Each row is a point on a tangle of strands that fork, close into loops and nearly touch. The rows are in no order.
Two points are linked if the straight distance between their rows is under 70.8. Some points are linked to none.
Z523: [ 33.2  15.2  45.1  30.2  -3.1  -6.6 -15.4   8.3   9.5  -8.7  -6.5  -9.7
  -5.9   4.1 -12.7  -4.2  -7.1 -11.2  31.2 -14.0  -1.8 -42.6   4.0 -11.3]
Z353: [  6.5 -18.7  -9.0 -10.5   8.8 -26.1  -4.6  20.4   5.6  22.6  11.2  10.6
  -6.4  25.9   1.6 -28.2   9.9  22.2 -34.9   0.2   2.7 -35.0  10.2 -41.1]
Z175: [-16.7 -21.4  -4.5  40.4 -37.0 -24.2 -26.1   4.8   7.4 -10.4 -18.5 -16.6
   8.7 -20.4  -5.4  28.5 -23.2   5.1   2.6  43.0  -0.3  20.2  -2.4 -22.2]
Z932: [ 21.8  10.1  16.1  10.8 -15.8  10.6 -22.5   7.4  15.6  -9.6  16.0 -11.1
   2.7  -3.9  10.6  37.6   1.4  13.4   5.7  14.3  -0.3  -7.2 -14.9  49.9]
Z753: [ -8.4 -36.7  -7.8 -17.1  -7.1  -7.9  17.8  -4.2  16.3  27.1 -19.7 -16.0
 -16.2  12.6 -46.2 -23.6  -2.1  14.3  14.5  -0.6 -23.6   5.8  -7.2  -1.1]
Z187: [-11.5  -3.6 -29.1   1.8  -4.0  -5.7   4.9   0.3  12.3  14.8  -9.7  -7.3
  13.0 -18.7  18.0  35.0  -2.2   8.8 -26.0  43.4   6.7  44.9  12.2  38.1]
Z289: [ 33.2   3.8   5.4  -6.9 -21.1 -13.9  -2.1  16.0  -5.9  -0.7  23.3 -12.9
   2.2  41.8 -27.1 -16.4   2.3  27.9  10.0  17.9  23.6 -34.5  36.1 -27.8]
Z368: [-37.3 -23.0  -0.3   1.0  -9.1 -10.9  20.1  -3.6  11.1  21.1 -38.0  22.3
 -17.4 -12.6 -26.0 -15.1 -26.5 -18.4   0.5  11.2  -8.8  18.1 -17.5 -21.0]
Z33: [ 26.0 -12.5   4.1  16.4 -18.6   1.3 -27.4 -10.2  -5.9  -7.8  12.7 -31.4
  10.0  -9.4   4.5  31.0   3.7  20.0  17.0  19.8 -12.3   8.5 -20.6  25.3]
Z240: [ -8.5  18.4 -19.0 -17.1   0.2   8.4  17.6  -2.9 -23.5  -5.5   1.2   2.9
  10.9  27.8  12.1 -18.8  27.1   6.2   1.8 -16.9  24.7  -8.1  55.9  -2.1]
Z994: [ 50.5  34.1   6.2  -9.4 -11.6 -15.6   7.4   9.6   7.1  -7.3 -13.1   5.5
  -5.3  -3.5   6.0   0.4  -3.1 -32.2 -24.5   7.4  19.4 -11.1  12.4  -3.8]
Z729: [ -5.8  -5.5 -21.3 -42.3  43.1   6.9  15.5  -8.0  -3.1  29.8   9.2 -13.8
  23.4 -16.8   7.2  -4.4  17.8 -18.4  -6.2  -6.1 -17.9  25.5  -6.4  18.6]
Z235: [ -4.2  18.1 -15.1 -11.4 -27.9  15.3  13.3  -6.4  -1.3 -24.8   9.1  -5.9
  -1.8  20.4   2.6 -10.8  15.9  10.4  13.7  -8.8  20.1  -1.9  50.6  13.4]
Z970: [-34.6 -19.5  10.9   1.2   0.9   8.0  -6.9  -1.7 -28.7  -3.3  33.8  23.8
  15.0  -7.3  16.2  -9.6  17.6 -12.0  -0.9 -13.3 -24.7  -8.2   6.0  -9.2]
Z778: [ -9.2  39.1   2.8 -22.0  28.3  16.7   7.9 -21.5 -12.8   5.5 -28.4 -23.1
  -7.4  12.3   6.4 -26.1   4.8 -22.5   9.7 -32.7  30.3  10.6   4.6 -10.0]
Z825: [ 18.4  34.9   6.7  -9.0   9.7 -19.4 -13.2   6.6  15.5  -9.6 -14.8 -41.8
  -1.0  -6.1 -11.5 -10.4 -19.0 -20.7   5.6   0.5  28.5   8.0  -1.1 -27.5]
Z128: [ 39.6   4.0  14.5   4.9 -22.7 -11.2  -6.2  -2.1 -20.5  -9.5  12.7  -2.9
 -11.8  29.9 -13.9 -11.8  17.1  16.9   9.8  -2.9   2.8 -45.2  31.0 -25.9]
Z896: [  0.5  13.9  10.3  -5.3 -14.9  18.7  -4.3 -14.5  -2.9   0.6 -11.1  -5.1
  -3.7  -1.7  -6.9  25.7   3.9  -9.3  12.0   8.2  -1.9  13.1 -18.0  54.6]
Z503: [ -4.3 -22.6   1.2  -0.1 -17.6 -21.3  24.7  -5.6 -24.2  12.7 -16.8  31.6
  -8.1 -20.3 -23.7  -6.7 -21.0 -31.0  -1.5   1.6 -14.6   6.2 -18.2 -39.6]
Z943: [ 12.3  23.1  14.8 -32.1  35.7  13.6  -2.5 -11.1  11.5   6.4 -19.4 -28.7
  -5.1  19.0 -10.8 -11.8  -4.4 -12.0  17.4 -25.5   9.8  -8.8 -17.7   5.1]
Z791: [ 13.4  -2.8  -5.4  -5.2   8.4 -14.3 -16.3  -6.9  -6.1 -19.7  -0.4 -50.8
  19.3 -19.6   4.8  -0.5  -6.8  -9.0   9.7 -10.5  -6.3  18.5 -19.4 -37.8]
Z140: [ -9.7  17.4  10.5 -35.9  26.7  22.2   7.2   4.4  24.3  14.5 -13.3   8.4
  -7.1  18.0  -8.3 -14.6  -0.5  -9.0   3.3 -16.9  -3.7   5.9 -18.2  31.0]
Z955: [ 12.5 -38.1 -11.3  -4.3   6.1  12.4  -5.3   5.8   9.8 -13.0  38.0  12.1
  -0.9   2.1 -11.0   7.3   6.7  41.3 -21.3 -10.1 -26.5 -10.2 -22.6  13.8]
Z547: [ -5.5 -46.3   1.7  23.5 -12.6 -14.6   1.5  -4.3 -16.3  34.3  -4.5  -3.2
 -13.6  -3.4 -18.9   4.7  -5.0  42.6  15.2  25.9 -18.1   0.9 -21.2 -11.7]
Z455: [ 25.6 -20.9  -2.7   9.0 -15.0   7.0 -23.3 -24.1 -29.4 -20.8  27.0 -22.8
  11.5  -7.9 -12.5  21.8  15.6  34.9  19.9   6.6 -27.8  -3.6  -6.7   9.1]
Z666: [-38.7 -20.3  -5.7   4.0 -31.0   4.1   2.0 -10.8  -3.2  17.0  -0.5  12.0
  -7.2   0.4  -0.1   4.7   6.7  15.6   2.8  26.5 -17.8  16.2  11.1  28.8]
Z132: [  5.1   0.9  -1.8  30.0 -11.4  10.3 -16.4  -2.1   7.6   0.8 -11.4 -18.9
 -24.1  -2.7 -21.1  36.3 -20.5  38.3  24.0  10.6  16.6  27.4 -30.3   9.4]
Z14: [-12.0  20.1  -6.5  -7.5   7.7  36.7  21.6 -17.7  -5.5 -26.8  -4.1   6.8
 -11.5  -0.7   5.0  -7.0   0.7  -4.9  11.3 -39.3  11.6  11.2   7.1  10.2]
Z238: [ 37.7   1.3   7.3  -4.7 -14.8  -2.9 -16.4 -17.6 -36.2  -4.5  10.7 -12.9
  -2.1  12.7  -2.3  -5.2  20.3   0.9  14.1 -10.1  -8.1 -33.8   8.4  -3.5]
Z462: [ 23.6  21.5  15.7 -12.4  -1.2 -25.1 -21.7  -1.6   0.6   4.3  -9.4 -54.1
  17.7  -8.2   6.8  -6.0  -2.7 -30.6   4.6  23.0  18.1  -2.7  18.8 -21.7]
Z575: [  1.3  -1.1   7.1  14.6 -18.7 -13.0  16.1  -3.1 -29.4   0.0  -4.9  46.3
   1.8 -22.1   9.9   8.9 -14.9 -37.8 -18.4   9.9  -2.9  -4.3  -6.6 -40.9]
Z948: [  8.8  -5.8  16.5  19.0  11.8 -21.4 -15.5  18.2   2.3  10.6   7.7  10.9
  17.9 -14.4  23.3  10.7 -11.3  -5.7 -17.6  14.3   8.0 -12.1 -38.2 -15.3]
Z176: [-27.2  24.8  -8.7 -11.6  28.4   5.4  10.0 -17.4   3.6  -0.4 -42.1  -6.9
  -1.5  -9.7   7.6 -17.9 -14.3 -32.0   5.7 -20.0  11.1  37.5 -12.5 -12.6]
Z42: [-31.6   1.8   3.7  19.0  18.3   0.5   3.6  -6.6 -30.9  -1.8  16.5  37.0
  20.2   1.0  35.1 -11.9  19.6 -11.0  -7.3  -4.1  -3.0 -14.6  21.1   4.5]
Z597: [-11.0   9.1 -21.8   9.0   1.4  -1.2  -4.7  -6.2   1.2 -13.6 -16.8 -19.4
  -2.0 -15.9   7.2  15.5 -12.4   9.0  -3.4  -3.7  20.0  46.3  -4.7  -2.3]
Z881: [-24.4 -23.3  -8.7  -8.0 -15.5   0.9  22.2  -5.5 -24.6   3.4  17.9  23.4
   5.3  -9.6   5.2  -6.1  11.7 -12.4  -7.9  10.2 -30.0  10.1  10.4  10.9]
Z490: [ 18.9 -12.4  18.3   9.3  -2.3 -22.9  -3.1   7.6  11.7 -27.7 -12.5 -21.0
   8.2 -26.7 -14.8  -4.1 -28.3 -28.4  29.4 -15.4 -22.7  -8.7 -24.6 -31.6]
Z169: [ -2.9   3.1  -3.0  10.1  32.7  14.5   1.4 -14.5 -41.6   8.9  20.5  42.0
  16.3 -15.1  30.1  24.7  19.4  -0.4  -6.6  -5.4  -2.6  -0.3  -3.5  14.5]
Z661: [  7.1   4.5   9.2  -1.0   5.8   4.9  -0.6  -5.5  20.1  44.8 -29.4 -12.9
 -35.6  29.3 -26.9   6.8  -6.3  17.4  16.6  14.8  20.8   3.3 -18.9  17.0]
Z645: [-28.1   9.1  17.8  29.4 -16.4  -3.4 -20.3 -10.8 -21.4   6.6 -16.2   4.4
 -10.4  14.3  15.6  12.1  -5.0  21.9  20.3  11.1  21.8  12.5 -13.7  -2.6]
Z594: [-27.8   5.8 -27.0   9.6  14.6   7.9  11.8   0.1  13.6 -25.2  -5.1   5.4
   9.6 -25.1  10.9  10.6 -15.8   1.2  -1.0 -15.3  -4.7  43.7 -14.4   3.5]
Z73: [-18.1  17.9  -9.4   2.2  19.5 -20.1  -5.0   6.0   7.8   9.2 -18.2  -9.0
  -5.2   4.6  18.8 -21.1 -19.3   0.6 -24.6   8.0  23.0  25.4   8.4 -64.1]
Z623: [ -9.4  23.1 -25.3   8.6  44.8   8.6   4.6  15.3   6.6 -19.9   2.1  26.2
  18.0 -28.9  21.5  13.2   9.2   5.0 -21.2 -16.8  -4.7   2.2  14.1  30.7]
Z68: [-11.4  -1.3  -2.9 -46.1  32.5  20.9   8.0   3.5  14.0  17.5  13.7   2.0
  17.1   8.7  -4.8  -5.2  14.6 -10.6  -2.0 -15.7 -20.9   4.9  -6.5  42.7]
Z429: [ 15.8 -16.0 -25.2   1.9  19.6  12.4   0.4   1.5  -3.7   2.8  23.5  11.9
  -1.0   2.2   1.1  23.0   8.9  37.6 -22.7   1.1 -17.1  16.9 -25.5  25.9]
Z704: [-13.0   7.2  -9.4  -6.5  -6.2  -2.1  20.6   1.3   3.3  -6.3 -10.9  22.4
 -15.5   8.1   3.3 -27.5   5.9 -11.4 -26.8 -13.7   2.9  -1.0  23.0 -24.0]
Z558: [ -4.2 -30.9  -0.1   2.4 -20.0 -17.0  26.4   3.6  14.5  43.7 -35.3  27.0
 -20.4 -13.4 -27.5  -2.7 -18.0 -14.6 -28.7  31.8 -13.3   6.5  -7.7 -10.2]
Z910: [ -3.6   5.3  10.6   4.0  11.4   7.8 -11.4   8.8  16.4  -4.2  18.6  11.6
   7.9  11.0  18.7   0.4  14.4  12.8 -15.5 -11.7  -0.8 -14.7  -0.1  14.0]
Z461: [ 13.4  -3.1 -18.6 -39.4  29.4  -3.8  -1.5 -22.6 -12.8  17.6   1.2 -46.8
  29.2  -7.4   7.6  -5.3  18.9 -16.6   7.3  -3.9 -10.7  28.2  -6.2  16.1]
Z195: [ 22.8  -7.3 -19.0  23.5 -23.3   4.0 -16.4 -15.5 -17.4   5.0  -2.3 -27.0
 -18.6   3.7 -29.4  34.9  -2.8  46.5  10.3  25.5  16.8  30.0 -11.5  -6.8]
Z162: [ 19.4  -3.8   8.0  17.6   3.1 -14.2   9.3   3.8 -23.4  14.8   4.6  41.9
  10.0  -9.0  28.7  14.8  -8.6 -12.2 -30.7  14.6   6.8 -10.1 -27.1 -13.4]
Z855: [ -3.2 -33.5 -11.4  40.6 -24.2  -9.3  -0.7 -20.4  -2.4  22.2 -21.9 -23.8
 -24.5  10.1 -37.2  17.7  -4.1  39.4  18.7  30.4   8.4  18.7  -5.8  -9.1]
Z767: [-40.5  15.5  10.9   0.1  -3.1  17.8   8.5 -16.9  -3.5  11.8 -23.8  13.3
  -7.4  -1.7  12.7   3.6  -6.1 -20.2   9.2  14.2   9.4  19.9   4.3  17.3]
Z564: [ -1.0  30.8   2.9  13.0  -2.4   3.1  15.9  -8.9 -21.0 -20.6 -14.3  37.1
  -3.0  -1.0  18.0 -19.6   7.8 -31.6 -17.7 -20.4   3.2  -3.1  23.5 -12.3]
Z403: [-12.5 -46.6   2.6   0.2   2.5  -5.7  -5.3  13.5 -12.9  15.0  32.6   5.6
   9.6 -25.8 -17.8  23.7 -21.5  -6.8  16.8  -0.8 -38.6 -12.4 -37.7 -28.8]
Z332: [-36.2  -0.7  12.1  -9.2 -13.4  24.5   5.9  -2.3  24.5   5.3 -20.4   0.0
 -20.3  12.9 -14.3 -27.8  -0.3  -1.0  23.2  -8.6   2.6 -21.3   5.3  14.6]
Z426: [  9.1   7.7  12.2  -4.4 -30.0 -25.0 -10.9  -5.6   0.9  -8.2  -7.3 -38.6
   2.7   0.6  -9.3 -21.0   1.5 -21.5   4.4  12.8  16.0 -14.0  37.5 -28.0]
Z618: [ -6.0   6.3  -1.2  29.0 -16.7   0.7 -18.0   4.2   3.4 -19.1  -3.6  -9.9
 -13.5   0.9   6.5  13.4 -11.3  30.9   5.9   2.9  21.7  24.1  -8.7  -5.8]
Z121: [  2.7  19.7  37.4  21.1  -0.1  22.4 -18.7 -24.1 -26.1 -12.3 -21.0  -0.3
 -15.9   6.6  -1.4   4.1  -2.2  -2.3  43.2 -22.0  18.3 -15.3 -10.2   4.7]
Z544: [ 14.9 -25.5  -0.2  -9.1  10.8 -10.0 -23.4  15.0   7.7 -14.9  35.8  -9.6
   9.2  18.1  -4.2 -25.5  21.9  23.6 -10.1 -28.2   2.9 -48.5  17.5 -24.2]
Z250: [-17.5 -29.4 -10.4  -6.5 -16.2 -11.0  -5.2  24.1  30.0 -24.0  16.7  -4.2
   4.2  -3.0  -9.4 -27.5   1.0  16.4  -7.8   4.2 -27.8 -11.8   9.8 -11.8]
Z267: [ 50.4  -7.5 -31.2  -2.0   3.2   3.4   7.4  -1.9 -10.3   0.4  14.2   4.6
   2.9  -7.7  -1.2  19.4   5.5  20.8 -23.5   7.0  -8.5  13.2 -19.8   4.9]
Z876: [ -8.8 -18.6   4.1  -2.2  -9.9  -9.9 -10.9  33.6  35.8 -24.2  34.7 -10.7
   0.8  17.2  -9.8 -30.8   6.9  18.3  -9.6  -9.0 -10.1 -43.3  12.1 -15.5]
Z947: [-20.9 -35.6 -14.5 -13.5   4.5   8.9   4.1  15.8  27.7 -20.4  29.2  -2.9
  17.0  -9.3  -3.9  -8.4  11.0  16.5  -7.5  -7.7 -38.8   2.4  -3.6  22.0]
Z569: [  7.7 -13.8  14.6   7.4  20.3 -12.8 -23.6  -2.8   4.5 -14.7   1.1 -30.5
   9.5  -5.0 -14.7  -0.2  -8.9   0.6  19.0 -19.5 -16.0 -13.9 -35.8 -25.4]
Z631: [ 25.2  21.4 -22.6 -15.8  47.8  12.8  15.2   0.3  -8.1  -4.9   4.0  29.0
  29.9 -15.7  17.9  18.5  17.7 -13.2 -16.6 -25.3  -1.9 -11.1  18.0  36.1]
Z934: [ -0.5  14.5  -9.6  19.1  27.6  -3.3 -14.5  28.6  29.3 -13.8  18.0  18.3
  16.2  -3.8  32.6  13.4  10.1  14.7 -34.6  -5.4   9.8 -12.3   4.0  15.0]
Z531: [-25.7 -15.1  29.2   0.9   1.6  -5.6 -13.2   8.8 -20.1  -3.9  42.5  19.6
  31.7 -19.9  28.2   7.7   6.8 -41.5   4.5  -4.1 -30.9 -30.7  -6.9  -2.7]
Z505: [-21.4  22.0 -21.7  -4.8  39.5 -16.6   0.6   9.6  13.5  22.5  -3.9  -8.0
   5.2  14.8  22.1 -11.9 -11.3  14.3 -30.3  13.7  34.8  30.3  16.6 -26.9]
Z412: [ 29.9 -20.6   8.1 -15.2  15.9 -24.5  -7.2  17.9   9.3   7.7   8.5  -2.9
  -5.2  14.1 -10.2 -28.9  11.2   1.4 -28.7 -20.7  -7.6 -48.5   0.4 -38.5]
Z470: [-14.5  12.0 -34.0 -34.3  -6.6   8.9  20.8   3.5  37.7  -0.3 -15.2 -23.9
   5.4   3.8  -5.2  -0.3  -0.8 -15.2  -0.3   4.9  19.9  24.7  42.8  33.7]
Z338: [ 16.5 -13.6   1.3  -1.3  -6.3  24.7  -3.1 -21.0 -36.6  28.4  27.3  14.7
  -1.3  -0.6  -2.1  35.6  15.3  21.1  10.4  16.4 -15.8  12.4 -14.3  37.3]
Z911: [-10.0  -8.5   5.3   8.4   8.2  28.4   2.7  -7.3 -36.6  10.6  28.6  35.7
  -8.2  -2.8   8.6  35.6  10.0   7.8   6.0  -3.2 -13.2   4.3 -16.2  29.3]
Z466: [  0.7  -8.4  31.3  17.8 -15.5  -2.5 -24.2  19.7  38.6  -1.6   3.1  -3.1
   4.8  -9.3   0.9  19.7 -13.9  -8.2  13.1  23.6 -19.5 -15.4 -28.4  42.2]
Z305: [ 27.5   8.6 -25.8 -22.5  12.7   2.4  -8.9  -7.8  -5.4 -19.9  12.5 -58.1
  26.0 -16.6   4.8   7.1   7.9  -3.9  10.2  -9.2  -0.8  16.0   5.9  -4.9]
Z442: [ -6.1   7.3 -31.2  10.6   3.2  14.2  33.3  13.3  18.0 -25.8   5.3  33.5
  -3.5 -24.4   5.6   7.1  -6.9   8.1 -27.2 -18.2  -7.4  34.5  -3.0  13.6]
Z344: [  2.0 -50.8  11.2  21.1   8.1 -14.9  -0.1   2.7 -13.2  35.7  11.0  14.2
  -9.1  -5.8 -24.7  24.6 -12.3  16.2  20.9  10.8 -29.0  -8.0 -44.7 -14.3]
Z288: [-20.2 -27.8  -4.7  -3.4 -17.1  14.0   4.0  -9.0 -10.6  17.6  10.3   6.8
 -14.0   1.5 -14.5  21.8   6.0  31.5  16.5  22.4 -21.7  21.8 -21.1  45.2]
Z805: [ 16.9  -5.2   7.7  -3.2 -10.9   8.1 -22.2 -31.9 -42.8 -16.9  24.3 -24.8
   9.9   4.2  10.4   1.6  32.4   8.6  21.3   3.3 -17.1 -11.8   8.4  11.1]
Z441: [ 19.4  36.0   5.0  -4.0   6.4   3.1  -7.6  22.8  36.1 -23.0  -1.9 -23.5
 -12.2   6.3  -6.4   7.6 -20.6   0.7   6.4  -3.9  26.2   1.6  -7.7  -3.0]
Z223: [-10.7   1.8 -29.5  -8.4 -14.2  10.2  35.4   8.2  23.1 -12.0  -5.3  28.3
  -7.0 -13.1  -1.4  -8.6  -2.5  -6.7 -22.4  -2.3 -17.7  34.9  22.6  28.7]
Z574: [ 36.2  36.7   8.6  -5.8  -3.9   1.2  -0.5  15.4  19.7   2.6 -12.7   6.0
 -17.1  19.1  -8.6  16.2  -5.8 -15.5 -10.9   3.8  30.5  -6.9   7.7  18.5]
Z315: [-19.1   0.2  17.3   4.2  -0.9  18.8 -11.4  -4.4   1.7   1.0  -1.4   0.5
 -15.4  22.1  -0.2 -12.3   6.9  14.5  14.9  -4.5  -2.8 -13.2  -3.9  20.9]
Z357: [  7.4  18.0  33.2  24.3 -15.7 -21.4  -1.5  24.6  36.8 -14.7 -14.1  -5.4
 -19.1   9.9 -17.8 -18.3 -19.2 -16.7  11.8 -10.2  10.7 -39.8  11.7 -20.9]
Z6: [ -1.7 -31.6  -3.1   2.8 -19.2 -30.9  19.3  16.5  30.0  35.0 -19.5  16.3
 -15.7  -2.2 -17.5 -27.8 -22.6   1.1 -32.8  32.5  -9.4 -12.6   2.3 -27.4]
Z965: [ -9.4  14.2   4.8 -18.3  18.2 -18.1  -3.5  -0.6   4.5   5.9 -28.0 -18.4
  -7.5   4.5  -2.7 -34.5 -15.0 -20.6  -5.4  -6.2  10.9  -1.1  -0.5 -43.1]
Z751: [  8.0  25.9  36.1  19.0   4.1  -5.4 -21.7  -8.5  -1.1  -8.5 -17.9 -25.8
 -13.8   9.5  -2.6  -5.3 -10.1 -12.4  40.6 -11.0  21.5 -20.8  -1.8 -19.4]
Z445: [-14.0  23.8  -6.0 -11.3  -2.7  25.7   9.5 -30.0 -14.4  11.6 -24.1  -3.7
  -7.9  -0.2  -2.8  17.5   6.7 -11.7  14.0   6.4  19.1  33.8   2.5  53.5]
Z658: [-31.2  -5.0  10.5 -12.4  -2.3  51.8  20.5 -13.4   8.1 -10.7 -13.0  15.5
 -27.7   7.6 -14.1 -28.7  -0.6   0.4  30.9 -33.3   8.8  -4.8  -2.9   9.6]
Z837: [  5.8  12.2  14.9  10.5 -12.2 -14.8  -5.5  35.7  46.0 -26.4  16.4 -14.2
  -4.9   3.5  -7.8 -21.2 -10.5   7.1  -1.5  -9.8   1.3 -35.5   9.3 -20.5]
Z533: [  2.1 -30.8  -8.6   1.3  -2.2 -30.7   1.6  14.8   8.0  22.4  -5.3  -1.8
   0.0   2.3  -3.8 -33.7 -11.1  21.2 -32.6  19.4  -7.8 -11.1  -3.4 -59.7]
Z30: [  8.7   9.7 -38.7 -18.2 -19.9   9.8  33.9  -6.0   7.8 -12.5 -15.5   9.8
   3.7 -10.3  -6.0   3.1   3.3  -9.1 -14.3   3.5   4.8  26.8  44.1  33.1]
Z761: [ -5.5  17.3 -26.4 -21.3 -20.4  17.2   6.4 -10.3  10.9 -28.9   4.0 -43.6
   8.0  -0.6  -5.1  -2.2   4.8  -5.6  21.3  10.3  31.7  19.9  47.3  21.6]
Z698: [-17.2  -9.6  19.5  40.8 -16.4   1.8 -22.9  -5.2  -9.4  24.1  -4.8   3.6
 -25.3  26.0  -7.8  11.1   0.0  46.9  23.8  21.4  12.6  -6.8 -14.4   6.7]
Z296: [-12.5 -32.2  23.0   0.1   4.7 -10.2 -17.2   2.7 -27.8   4.7  29.3   9.5
  15.6 -21.4   5.9  13.1  -8.1 -37.8  19.8  -9.2 -26.0 -29.6 -31.8 -31.0]
Z999: [-39.9  21.5   4.3  12.5   8.2  11.4   3.0  -3.2  -2.1  22.8 -12.0  36.3
  -3.8  11.7  34.9   8.1   7.4   6.3  -7.3  15.7  10.3   8.8  10.6  34.4]
Z543: [-17.7   1.3  -3.5   2.7   6.8   3.6  19.3   6.5   1.6  15.2 -11.3  36.2
 -11.5  11.3   2.1  -8.1  -0.5  -1.0 -31.6  -6.8  -3.1  11.6  -3.3  -1.9]
Z443: [ 31.5  20.5  10.1  -2.0 -39.4 -18.8  -4.1   2.3   9.3 -27.4 -13.2  -9.1
  13.8 -12.5   6.0 -11.4   0.7 -38.7 -12.2  11.3  13.4  -5.6  40.7  -8.5]
Z732: [-37.6  16.9   8.1  -8.2  24.3   2.1  13.1   0.6  -0.3  -7.5 -17.7  15.8
  10.2  -9.7  12.6 -15.6 -16.1 -49.0   3.3 -24.5  -3.5  19.9 -15.4 -17.9]
Z431: [ 33.9   6.9 -13.5 -19.1 -25.7  -9.3   8.3  23.1  10.1 -13.9  29.8 -12.7
  17.5  25.2 -12.3  -4.6   7.6  14.0  -9.6  10.3  21.2 -13.7  41.7  -6.5]
Z239: [-11.6 -32.8  10.1  31.5 -17.6   0.3  -8.0 -14.2 -29.5  37.3   1.3   9.0
 -22.9  24.2 -15.4  -0.5  11.8  42.5  24.0  18.9 -17.4 -16.2 -15.4   2.5]
Z921: [ 15.1 -20.8   2.8  -7.3 -12.8 -23.1  11.3   3.1  -6.0 -11.2   4.0 -13.0
  19.3 -45.0  -9.4   5.0 -16.4 -42.5   0.4   9.9 -23.4   0.2 -16.1 -35.0]
Z552: [ 43.3  -6.1 -18.3  -0.8  -7.4  -8.3  -0.7   2.4 -10.3  -9.3  19.6 -20.7
  12.4  -3.2  10.4   9.3  10.6  11.1 -19.7  12.7   8.3  -7.9  -0.1  -8.8]
Z775: [ 22.5  34.0 -18.4 -18.9  25.0  23.6  20.0 -13.7 -13.5 -14.1  -6.6  10.0
   7.3   7.0   6.8  11.7  17.0   0.8   1.5 -27.4  16.1   2.7  22.1  29.7]
Z116: [-15.6  18.1  32.7   3.5  17.6  42.0   0.7 -28.1 -26.1   2.8 -12.1  22.2
 -15.6  15.2   1.4  10.1  -4.2  -4.5  33.5 -28.4   3.9  -2.8 -24.1  16.1]
Z689: [ -4.1 -20.1  23.1   5.3  -4.5 -20.0 -14.5  28.4  21.8   9.3  10.5  13.4
  13.3 -12.0  11.9   9.3 -14.8 -12.0  -9.2  16.4 -27.0 -15.8 -30.2   6.8]
Z641: [-21.8  26.5 -13.8  -2.8  30.3   0.4   3.2   5.2   6.6  21.1 -17.0  23.5
 -18.4  17.3  21.0 -10.2  -4.3  10.6 -25.4 -15.0  28.7  27.0   0.3  -3.7]
Z830: [ -4.4  33.3  10.9  -3.1   2.8  10.4  18.2  -2.6  -0.4 -18.7 -18.9  29.5
   2.7 -15.1  19.5  -2.0  -5.9 -48.6  -8.9 -16.8   6.6  15.7  -3.1   1.8]
Z967: [ 49.7   7.8  -2.9 -11.7  -3.0  -3.7  -6.8  15.9   8.1 -29.4  26.6  -7.9
  18.8  13.2   2.3   1.8  13.5   0.5 -13.8  -8.8  14.4 -27.5  23.7   1.5]
Z45: [-16.3  11.2 -10.6 -14.7   8.5  -3.6   6.9  -7.8 -19.2   5.3   5.1  16.7
  15.1   7.6  34.1 -27.0  31.3  -6.9 -14.4  -6.3  -3.5 -22.0  55.9  -3.0]

A fork is a point with three links, a tip a point with one. Leave the first point through the second and follow the links. Name the first fork or tip that comes.
Z235, Z761: Z618
Z466, Z689: Z876
Z544, Z412: Z932
Z73, Z505: Z921
Z569, Z791: Z825
Z597, Z594: Z42

How many points has the smallest loop of links through each point below? Write none if it is on no loop.
Z296: 21
Z934: 9
Z429: 29
Z462: 7
